Points on a hilly landscape, in no order, each with its height.
A climber steps from a point to the highest of its 2 nearest points, and stops where none of them is higher. Distance is the straight distance between rows; heights are no part of it.
<460> h=50.4: [165 107  99 141 161 148 138  94 121  64 212 149 100 187 140  87 141 146
  88  99 126]
<881> h=14.1: [111 157 150 151 184 121  81 162 140 124  88 181 165 166 136 140 131 216
 118  82 122]
<147> h=47.7: [140 117  91  94 132 103 155  86 167  53 204 140 113 102 162  94 115 120
  91 127 122]
<295> h=13.9: [127  86 186 114 122 120 125 130  88 221 120 101 130 135 104 159 113 106
 152 153 116]
<545> h=21.1: [180 135 110 138 145 138 157  90 139  91 145 112  95 137 137 115 129 125
 125 144 124]
<186> h=43.9: [161  72  97 165 159 161 141 124 136 112 172 118 145 140 102 104 116 119
 100 103 128]
<493> h=9.1: [102 161  79 139 138 103 124 106 176  48 164 176 111 122 155  98 140 136
 110 107 138]
<89> h=16.6: [132 155 135 120 175 109  87 156 132 149  67 165 150 171 143 130 101 216
 112 103 126]
<169> h=19.1: [151 121 148 115 142 132 165  90 140 119 161  89  91 114 150 124 112  68
 123 174 140]
<732> h=38.4: [139 136 129 159 191 132 119 133 176 100  90 163 154 133 125 132 104 188
 123 104 105]
<740> h=8.6: [147 120 102 156 121 145 127 117 158  77 180 139 147 117 117 119 154 138
  99  91 127]
<201> h=47.3: [103 111 154  66 109 131 131 172  88 165  75 113  91 132 132 115 117 104
 128 139 132]
<77> h=18.9: [ 90 141 130 100 101  72  95 147 121 165  85 129 151 123 137 157 111 160
 138 156 110]
<794> h=46.6: [168  82 123 143 153 149 151 124 157 114 134 118 132 117 110 110 101 118
 111 126 113]
<1022> h=5.8: [111 115  88 130  95 132 129 150  83 156 127 131 119 148 112 104 136 102
 131 115 158]
<466> h=45.2: [137 102 107 182 186 152 127 127 142  87 147 162 131 154 117  89 126 140
 105  90 127]
<526> h=51.5: [ 78 118 181  99  84 133 127 136  86 183 135  81 119 107 132 151 133  63
 143 157 130]
<1033> h=7.9: [144 134  89 150 117 131 136  98 160  85 183 107 154 100 129 140 139 124
 116 124 134]
<292> h=10.8: [154  84 155 117 123 127 114 143  86 213 110 113 141 150  88 152 122 150
 150 129 111]
<354> h=20.9: [137 182 116 120 135 119 115 141  98 144  60 157 114 169 138 124 138 184
 145 119 144]
<50> h=34.2: [120 143 143  77 108 110 123 155 116 156  61 126 109 136 144 128 112 142
 128 147 128]
<947> h=24.4: [ 78 125 103 129  90  91 103 150 102 167 108 135 163 129 120 139 116 133
 142 139 122]
<297> h=8.7: [142 101 132 135 102 135 102 155  90 185 118 129 159 153  87 148 146 169
 138 104 112]
<53> h=10.5: [ 82 134 128 181 158 132  94 148 168  91 137 186 166 132 125 123 148 160
 120  75 132]
<520> h=27.2: [ 82 138  79 154 129 113 114 142 127 114 118 169 136 142 130  95 118 117
 125 118 151]
<859> h=29.6: [124  94 222  67 116 127 104 155 128 180 104  93 137 110 124 168 120 139
 115 147  90]
<701> h=6.8: [151 150 130 151 131 131 126 117 166 110 112 130 154 111 119 157 131 171
 141 128 105]
<399> h=22.5: [ 98 111 252  67 144 149 108 138 113 190 103  95 107 121 125 159 120 107
 120 151  99]
<80> h=7.7: [132 145 117 126 127 108 132 115 203  94 120 141 152  75 131 151 120 156
 133 118 105]
<483> h=42.9: [143  78 151 103 103 145 126 168 155 139 115 130 156 107  99 131 124 141
  99 103 107]
<548> h=37.3: [122 123 190  72  97 158 136 145 109 147 114  87  83 108 131 135 144  83
 130 148 122]
<227> h=16.5: [144  85 103 120 127 141 151 124 123 120 174  97 122 122 124 107 114  82
 106 140 146]
<1031> h=48.7: [168 141 137 176 153 140 149  80 146 135 132 103 133 128 124 150 118 125
 151 154 122]
<788> h=10.9: [129 126  70 170 173 136 136 106 111  87 177 137 128 157 136  94 125 120
 114 120 150]
<127> h=36.9: [150 141 175 136  93 126 134 100 102 197 127 103 122 138 112 174 146 121
 163 153 126]
<118> h=35.3: [131 141 104 132  77 131 137 114  79 166 153  91 123 130 126 141 151  94
 150 140 162]
<750> h=13.1: [115 126 124 163 139 146  99 156  64 162 117 171 144 178  99 120 168 161
 149  65 143]
<768> h=8.4: [130 158  96 130 131 113 133 112 186  63 136 158 121  96 142 121 138 149
 115 111 119]
<218> h=31.5: [147 152 140 139 103 120 115 116  99 173 108 118 143 143 114 162 148 160
 167 141 119]
<663> h=41.5: [117 118 141 113  89 130 139 132  81 184 126  95 114 125 120 142 129  85
 155 147 145]
<737> h=37.2: [131 110 136  76 107 146 149 160  75 159 103 105  60 135 122 108 131  87
 138 134 143]
<722> h=17.5: [125  85 219  87 141 151 129 143  97 206 108  95 102 129 109 151 111  97
 138 147 115]
<106> h=30.1: [ 89 136  99 158 132  91 100 130 125 154 116 137 181 122 116 153 102 149
 159 147 115]
<721> h=16.0: [102 136  99 184 152 147 112 143  70 137 143 159 155 163 111 111 157 131
 148  82 155]
<811> h=12.1: [ 80 145 153 178 173 129  82 166 138 116 111 194 160 158 136 130 151 182
 128  74 135]
<198> h=10.7: [139 125 115 149 105 148 113 143  65 175 123 136 141 163  90 138 164 156
 156  87 135]
<343> h=49.1: [162 120  95 107 133 125 150  82 143  53 209 144  98 154 155  91 131 139
  91 121 119]
<194> h=14.6: [ 81 130 151  87  88  90 113 148 148 142  99 119 149  89 138 160 112 130
 130 152 104]
<2> h=9.7: [124 108 140  74  97 128 133 161 161 101 107 144 116  92 133 104 129 123
  90 108 121]
<990> h=36.8: [127  96 180  71 109 123 109 171 150 151  95 116 151 104 124 149 112 156
 100 125  96]
<341> h=42.8: [ 90 118 210  86 115 165 132 129  91 175 138  79  90 113 123 140 135  51
 135 149 130]
<598> h=29.7: [165 144 151 138 160 123 136 107 116 172  74 122 119 155 124 142 110 155
 164 151 126]
<1067> h=26.0: [147 141 143 118 166  97 110 129 111 183  62 134 138 162 134 140  96 183
 150 149 121]
<453> h=9.9: [ 68 148 117 155 137 105  76 161 128 135 101 187 167 153 127 133 137 180
 132  95 131]
<1029> h=12.7: [117 109 188  88 112 139 140 121 170 117 151  92 138  50 136 148 125  83
 121 143 107]
<278> h=5.6: [136 134 143 125 131 108 112 130 153 148  94 130 157 125 122 159 111 174
 140 145 103]
<370> h=23.3: [ 87 170  89 168 139 125 108 134 110  94 133 177 123 158 140  99 159 133
 133 103 158]
<707> h=19.6: [ 77 171 109 186 149 130 105 147  78 115 135 179 148 159 136 118 174 139
 151  86 157]
<646> h=35.4: [156 157 125 167 185 148 132 125 140  95  94 154 128 147 128 127 130 178
 135 110 114]
<688> h=31.4: [153 144  96 124  94 136 144 104 102 118 173  91 102 133 134 127 156  99
 126 144 156]
<901> h=35.0: [106 116  95 175 142 124 111 136 115 146 132 140 183 134 105 133 110 137
 146 120 127]
<61> h=38.6: [100 133 117 103 129 101 145 127 161 105 114 122 121  84 149 118  90  86
 132 163 128]
<743> h=41.6: [137 112 111 169 188 137 130 122 187  76 124 167 144 118 124 110 110 157
 108  92 109]
<672> h=31.3: [162 143 157 111  79 150 147 117 106 156 133  90  84 129 123 151 162 102
 142 147 139]
<711> h=28.0: [126 144 114 111 117 116 135 135  99 158  74 133 104 144 131 117 115 122
 150 148 141]
<444> h=26.6: [113 185  79 142 109 117 125 120 124  89 125 153 108 138 144 116 154 133
 136 130 146]
<516> h=9.8: [122 136  73 157 161 121 133  99 152  57 186 147 132 129 146 103 128 128
 106 113 138]
<452> h=32.9: [ 86 138  85 129 123  99 132 137 139 121 106 140 136 113 139 112  93 103
 137 152 139]
<700> h=17.9: [137  98 122 113 143 138 161 107 107 142 168  79  96 129 139 113 107  57
 126 166 158]
<585> h=42.5: [149 109 164 135 107 140 142 118 141 157 142  92 142 106 114 156 122 101
 134 150 120]
<605> h=46.1: [136 127 106  73 107 109 152 112 150  62 179 127  94  99 159  95 129  97
  97 141 125]
<966> h=40.3: [143  97 101 165 133 149 133 129 117 143 156 109 163 131 102 129 122 113
 130 120 137]
<52> h=29.2: [153 171  95 133 100 133 138 112 102 110 132 122  91 146 133 117 162 126
 141 136 147]
<390> h=42.7: [150 147 158 172 126 126 141  79 122 181 137 104 142 136 120 170 128 118
 165 161 128]
<132> h=14.4: [121  89 142  91  99 135 140 143 159 105 153 109 147  61 123 124 120  94
 104 120 115]
<494> h=8.5: [119 118 112 109  76 130 126 154 141 108 136 137 124 112 122 114 147 115
 103 111 133]
<718> h=48.5: [147  95 110 180 194 161 127 112 116  75 197 158 111 184 129  83 144 137
  93  81 132]
<677> h=24.5: [149 147 127 124 128 125 154 111 118 140 100 115  88 137 139 120 118 104
 150 164 140]
<474> h=54.3: [154 124 170 144 156 127 158  89 168 140 117 107 117 110 135 145  96  99
 139 170 119]
<34> h=49.8: [164  92 155 124 162 138 163 110 178 115 120 107 119  98 129 122  89 108
 119 151 109]
<821> h=43.3: [120 131 108  90 109 115 147 130 136  90 137 121  95 107 148  99 119  86
 113 152 135]
<749> h=9.4: [116 132 116 184 158 145 113 125 164  64 176 166 158 122 128 125 161 153
 108  72 127]
<51> h=39.0: [118 121 136  66 110 137 147 146 103 114 119 105  67 117 146  95 126  71
 121 156 136]
<296> h=7.5: [111 121  86 138  76 137 118 147 112 122 161 133 135 133 116 110 159 109
 107 103 153]
<36> h=7.0: [123 131 109 121  96 118 141 101 171  98 179  96 149  68 141 149 129  98
 120 141 137]
<93> h=30.0: [123 157 100 151  89 127 119 121  82 158 127 117 143 139 118 144 155 129
 162 129 142]
<481> h=23.8: [132 192 106 135 121 120 124 128 121 108  84 153 116 143 139 131 150 165
 144 129 134]
<948> h=15.5: [130  87 107 111 119 129 143 129 156  92 173 117 136  92 130 105 116  92
  93 124 129]
<854> h=21.0: [121 148 132  91 150  81  96 153 135 164  60 146 142 151 152 137  83 190
 118 138 122]
<300> h=12.9: [114 117  84 194 188 150 128 127  83 113 169 150 146 168 122  96 138 117
 127  90 160]
<236> h=11.8: [ 97 132 148  71  83 117 130 153 149 114 102 118 123  79 143 133 127 112
 118 138 115]
<488> h=4.2: [112 141 120 126 118 108 104 152 158 128  93 158 157 127 124 140 119 174
 121 115 115]
<352> h=22.4: [146 164 108 141 135 118 147  99 147 102 114 124 106 121 142 127 119 122
 146 160 130]
<187> h=47.9: [144  79 165 108  94 152 129 156 128 161 132  98 148 109  97 149 128 119
 122 126 107]
<963> h=32.7: [173 167 139 154 171 136 139 104 139 126  78 129 120 148 134 144 122 176
 155 142 116]
<765> h=20.2: [168 139 119 116 136 121 164  70 157  79 174  99  91 118 158 122 122 104
 118 165 125]
<579> h=33.6: [156 144 174  93  94 143 149 115 140 125 124  96  86 107 139 143 150  99
 129 157 124]

For each start below, name the point where the climber stops.
<481> => <526>
<36> => <201>
<295> => <187>
<132> => <201>
<296> => <474>
<106> => <474>
<493> => <460>
<740> => <460>
<453> => <460>
